Points on a hilly landscape, in no order, each with its height.
A climber steps from a point to the highest of its 2 nearest points, and stops where none of them is higher. Distance is the straight distance between rows; heights are no part of it.
J30: [ 16  -1   2  20   6 -13  -1   2   5  -3   2  -8  -8  16  -9   0   6  -4
   9   9]  h=383
J710: [  0   0   5  25  11  21  -2  -5  -9 -13  -5  -7  13   0  -2   2  -1  -2
  -3  -4]  h=665
J416: [-13  19   1 -21 -15   9   2   1  -9  -4  -6   4  10  11   4  -2  -1  -3
  13  -7]  h=562
J736: [  2 -19   5  21 -10 -17   6  -3  18  23   2  -1 -21 -11 -18   3 -15  -8
  28  15]  h=241
J811: [  2   4   1  -4  -3 -14  12   8   1  27  -4  21  -8  -4   3   6 -11  -3
  11   2]  h=435
J877: [  3 -19  -3  20   3 -15 -15  -3  10   0  -7 -21 -13  14 -16  -8  -2  -2
  -5  19]  h=50
J805: [  5 -27 -15  17  -6 -31   3   0  24   6  -6 -16 -12   3  -5  -4 -14  -7
   3  30]  h=145
J120: [-22  19  -1  -3  15   3  -3  -8 -26 -26   0   5  12   5   6  -5  15  19
 -11 -35]  h=422
J452: [ -1   0 -16   9  12  -8  -8   6   2 -18  -6  -4   1 -13   6  -9  -2   3
 -18  -5]  h=540
J814: [  7   6   2  18   7 -10  -7   6  -6   7  -2  10  -3  12 -11  -4   1   4
  17   1]  h=294
J400: [  9   0  -1  -8  -2   1   2   9 -10   1   5  -2  15   9  -3   7  -4   4
  -9  -9]  h=842
J99: [ -5 -24  -9  14 -18 -15  -6   5  15  18   6 -11   4   0  -4 -11   4 -10
   5  18]  h=207
J295: [-10 -21  -2  10   1  11 -10   5 -12 -28   5 -18   7   0 -14  -2  11   2
 -17 -10]  h=342
J56: [  2  -1  -4  35 -11 -14  -3 -12  19  11 -10 -10   9  -2  -2  -1  -5 -10
   8  18]  h=438
J26: [ -2  -9   7   6 -18 -18  12   4  13  29   9  -1 -14  -5 -14  14 -14  -6
  26   6]  h=178
J122: [  2 -17   2  -6  11  17   3   1   0  11  12   7 -10 -11   2   2  -4   2
   6  12]  h=173
J625: [ -3  -3 -24  15   8   3  -4   9  -5 -16  -9  -7   3   6  -1  -7  -8   3
  -9   5]  h=445
J93: [ -4  10   9  -2  11  10  -3   7 -13 -22 -12   2  -2  11  -6   3   4   8
  -8 -22]  h=268
J227: [ -4  -1  24 -19  -4   9   2   0   7   1   7  12   8   3  -5  -8   2   7
  15   0]  h=400
J722: [  0   0   4   0   2  -2  -4  -2  -5   4  -1  12  12 -21  14  -5   5   9
 -11  -3]  h=731
J218: [  4   9  11   3  11  10  -1   6 -11  -9  -3   7   0  17  -7   1   1   4
  12  -7]  h=336
J280: [ -9   3   4  14   6  16  -9  -6   0 -26  -4 -20  17   5 -13   3   7  -2
 -14 -16]  h=477
J259: [  9   0   7  -2   9 -17  -7   3  12 -10  -3  -4  -7  -8  -1   4 -11  -5
   0  13]  h=123
J848: [  5   9  -8 -20  -7  -1  11  11  -8  -6  -5   8   4  12   3   3  -7  -8
  13  -9]  h=487
J67: [ -2  13 -12   2  -2   3   4   9 -14  12  -8  -5  -4   4  -2   1 -13  -3
   1   3]  h=590
J617: [ 7  0 -2  7 -6 -4 12 10  0 22 -8 -8  4 11 -4  1 -8  8  3  3]  h=797
J588: [  7  -9  -2   0   6  -4  16   3  20   3  11  -7 -19   9   5  -2   2   1
   1  17]  h=357
J737: [ -6   6  -8  -2  -4  18 -15  -9  -7 -16  12  -3  14 -11  -2  11  -1   1
 -12 -18]  h=329
J386: [ -4   4  11 -15   7 -15  19   1   6  14   8   2  -4  -5   4  -3   6 -10
   9  13]  h=325
J140: [  6   1  -6 -13   3   7   8   8 -17  -7  -4  11  -7  14   2  -4   9   3
   8 -11]  h=414
J894: [  1 -14  -9   3   2 -17  25   2  20  17   8   3 -16   4   4  -1   1  -4
   9  11]  h=272
J658: [ -5  18 -12  -7   4   1  -1   0  -7 -17   4  -2  12  12   0   5 -13   1
  -9 -10]  h=589
J594: [ 12 -25 -13  20  -9 -26  -9  -4  17  -1  -2 -21  -9   8  -4  -5   3 -15
  -8  24]  h=100
J970: [  2  -5   6   8 -16 -13  14   6  11  31   0 -13 -14  -9  -4   7  -2 -13
   9   7]  h=132
J735: [ -7  10  -5 -32  -7  21  -7  -4  -7  -3   5   4   9  10   3   2  -2   6
   0  -8]  h=658
J123: [ -4  13   0 -31   1   7   3  -3   6  11  11   6   0   4   2   2   2  -3
   1   1]  h=543
J28: [ 10  -6   4   9   6 -18  10  -2  20  29   1  -5 -11 -13  -8  17  -2 -17
  13  -2]  h=77
J265: [  6   3   1  16  -2  17  -4  -4  -5  -3   5  10   2   2   5   1 -10  20
  -2  -1]  h=512
J813: [-17  26  -4 -13 -11  24  -1 -19 -20 -14 -10   8   5   4  11   4  10   3
   2 -33]  h=579
J797: [  6   9   0 -15   4   2 -10   2 -17   8  -5  15  -1 -19   8   7   5  -2
  -2  -7]  h=611
J921: [  5  11   4   8   8 -12  -2   8  -6  -6  -6  -7   4  -3   0   1  -5  -8
 -13  13]  h=175
J556: [ -9  14   4  -6  12  -1   7   2 -20 -19  -1   4  12   9   3  -6  14   2
  -7 -19]  h=340
J24: [ 13 -10   6   4   8   4  -9  -1   3   5   0  -9  10   5  -7  10   3  11
 -18  -8]  h=574
J210: [  9  -3   4  -4  11 -11   7  -4   9  22   3   2   0 -15   1  16   3 -11
  -6   1]  h=39
J501: [ -5   1 -13   2  -3  14  -8  -4  -5 -14  24  -3  17  -6  -2   6   3  -2
  -5   6]  h=274
J837: [ -5 -18  10   2  20   4  -1  -2   2   9  -2  -7  -2  -6  -4  -3  -5  -2
   1  19]  h=101
J915: [  6 -21 -12  18   0   5  -1   6 -10  -3   2   1   2  -5   1  -6 -15   6
  -5  12]  h=358
J115: [ -5   2   8  -6  -5   5  -3   6  14  -6 -17 -12   7   4   1   3  -2 -10
  -3  -1]  h=282
J553: [  8  -9  10  27  -2 -18   2 -10  19  16  -1 -15  -5  -6 -10   2  -9 -14
  24  23]  h=333
J884: [  5 -13  11   9 -14  -1   6   0  16  15   1  -9  -8  -7  -4   1  -1  -1
   6  13]  h=198
J569: [ 1 -2  4  7  7 13  2  6  2 23 -7  6 -4  1  4 -4 11 -1  4 -4]  h=432
J560: [-29  22   6  -7   7  18  -8 -16 -24 -28 -15   5   8  -3   9   0   6  15
  -5 -30]  h=497
J196: [ -4   9 -14   5   4  -1  -7   3   0  -5   1  10   3 -14  15 -15   0   7
 -10  -5]  h=629
J477: [  3 -15  -4  15  -7   0  -9   1   9   1   3 -14   3  -7  -3  -1   6  -6
  -6   9]  h=275
J605: [ -8  -5  -7   7  -7 -19  -3   8  15  10  12   0   4  -4  -7 -11   0 -14
   9  17]  h=166
J965: [ 13 -15  -3   3  -3 -12  -1   4  16  11   5  -3   3   4   2   9  -2   9
 -23   3]  h=426
J249: [-1 -1 16 -8  0 -3 -8  7 18  1 -7 12  0  3 -6 -5 -3 -1 16  1]  h=436
J622: [ -9  13  -5 -18  -3  16  -7  -2  -5 -20   7  10   2   6   6  -4  -4  15
  -7 -14]  h=558
J238: [ -7  10   5  -2  -5  21  -4  -5 -11 -17  -1   8   4  -2  10   2 -13  17
   6  -5]  h=474
J931: [  3 -21   0  14  -9  -1  -8   2  -1 -16   5 -12  14  -3  -7  -3  12   3
 -16   2]  h=261
J346: [ -7   1   8 -32   3   0  12   3  -6  11   5   9 -11  -6   3   0   3  -6
   4   5]  h=439
J323: [-13  20  -8  -9   1  10 -21 -11 -17 -19   9  -2  -1  -9  -2   4   8   9
 -12 -31]  h=389
J493: [ 5  6  1 26 -7 -9 -3  0  8  8 -6 -8  8 11  3 -2 -7  6 -6 11]  h=559
J234: [-1  7  2 -3 -8  5 -7  6  8  9 -1 11 -7 -8  0 -7  8 -2  4 -2]  h=509
J962: [ -2 -25  -3   6 -12 -22  22   4  23  17   5 -10 -16   4   1  -2 -12  -7
  11  24]  h=205
J148: [  0  14   3 -14   1   8 -17  -8 -16  -2  11   6   3   0   0   2  23   9
 -12 -23]  h=459
J72: [  6  -9  12  -4   4   1  14   4  14  -4   5   4  -9   8  11 -10  10   6
  -5   5]  h=486
J153: [  1   9  -9  -5 -10  -1   8   8 -12  20 -10  12 -18  -7   2   4  -9   4
  10   3]  h=494
J579: [  0   9   7  -4   8  -5  16  -1  -5   2   3  -4   3  -3   9  -2   2 -11
   1   7]  h=246
J796: [ -6  23   0 -31   5  10   4 -22 -30 -18  -3  14  -6   5  11   1  12   1
   5 -12]  h=826
J353: [  1 -11  -7  -6   0  16   4  -4   2  -2  14   8   7  -5   3   4  -7  -4
   0   6]  h=223
J224: [ 13 -17   4  13   4 -25  -1  -5  30  13 -10  -6 -13 -14   1  -8  -2 -13
   3  16]  h=58
J644: [  8  -1  15 -12   1  14   5  -3   8 -14   0   4  -3   6   6   4   3  12
 -10 -11]  h=668
J685: [ 13 -14  -2   9  12  -9  -5  -3  20   4  -7   7  -9 -14   0  -1  -7  -6
  -2  11]  h=87
J370: [ -8   4   9  -4   0   6 -12   5   7 -20  -4 -16  18   2 -10  -1   2  -8
 -10  -3]  h=352
J913: [ -2   1  18  -8 -10  13   0   7   0 -10  -1   4  14  13   5  -9  10   7
   1   0]  h=507
J815: [  2  21   0 -24  -5   3  -4  -9 -23  13   3  14  -1  -8   5   2  16  -5
  -9 -16]  h=535
J981: [ 19  -7 -15   9   4   0  -1   5  -3   4  -3   8  -4  -4  -4   5 -15   5
   7   3]  h=303
J661: [ -8  20 -18 -25   9   6   2  -9 -31 -20  -4  18  -3   2  11  -5   0  13
  -1 -15]  h=633
J457: [-12  19   6 -30 -15  17   2 -17 -29 -15  -6   5   3   2  15   8  19   3
  -1 -25]  h=654

For each start below, name the point where the climber stops.
J26 => J617
J93 => J796
J685 => J735
J837 => J722
J594 => J644

Call two points neighbours if one is among the 2 nearest of the other. Go from one point of each pair to the other, from neighbour to neighbour, staying as high as possible. Name the lowest point that can't be avoided.
J400, J796 => J622
J710, J796 => J238
J644, J234 => J227
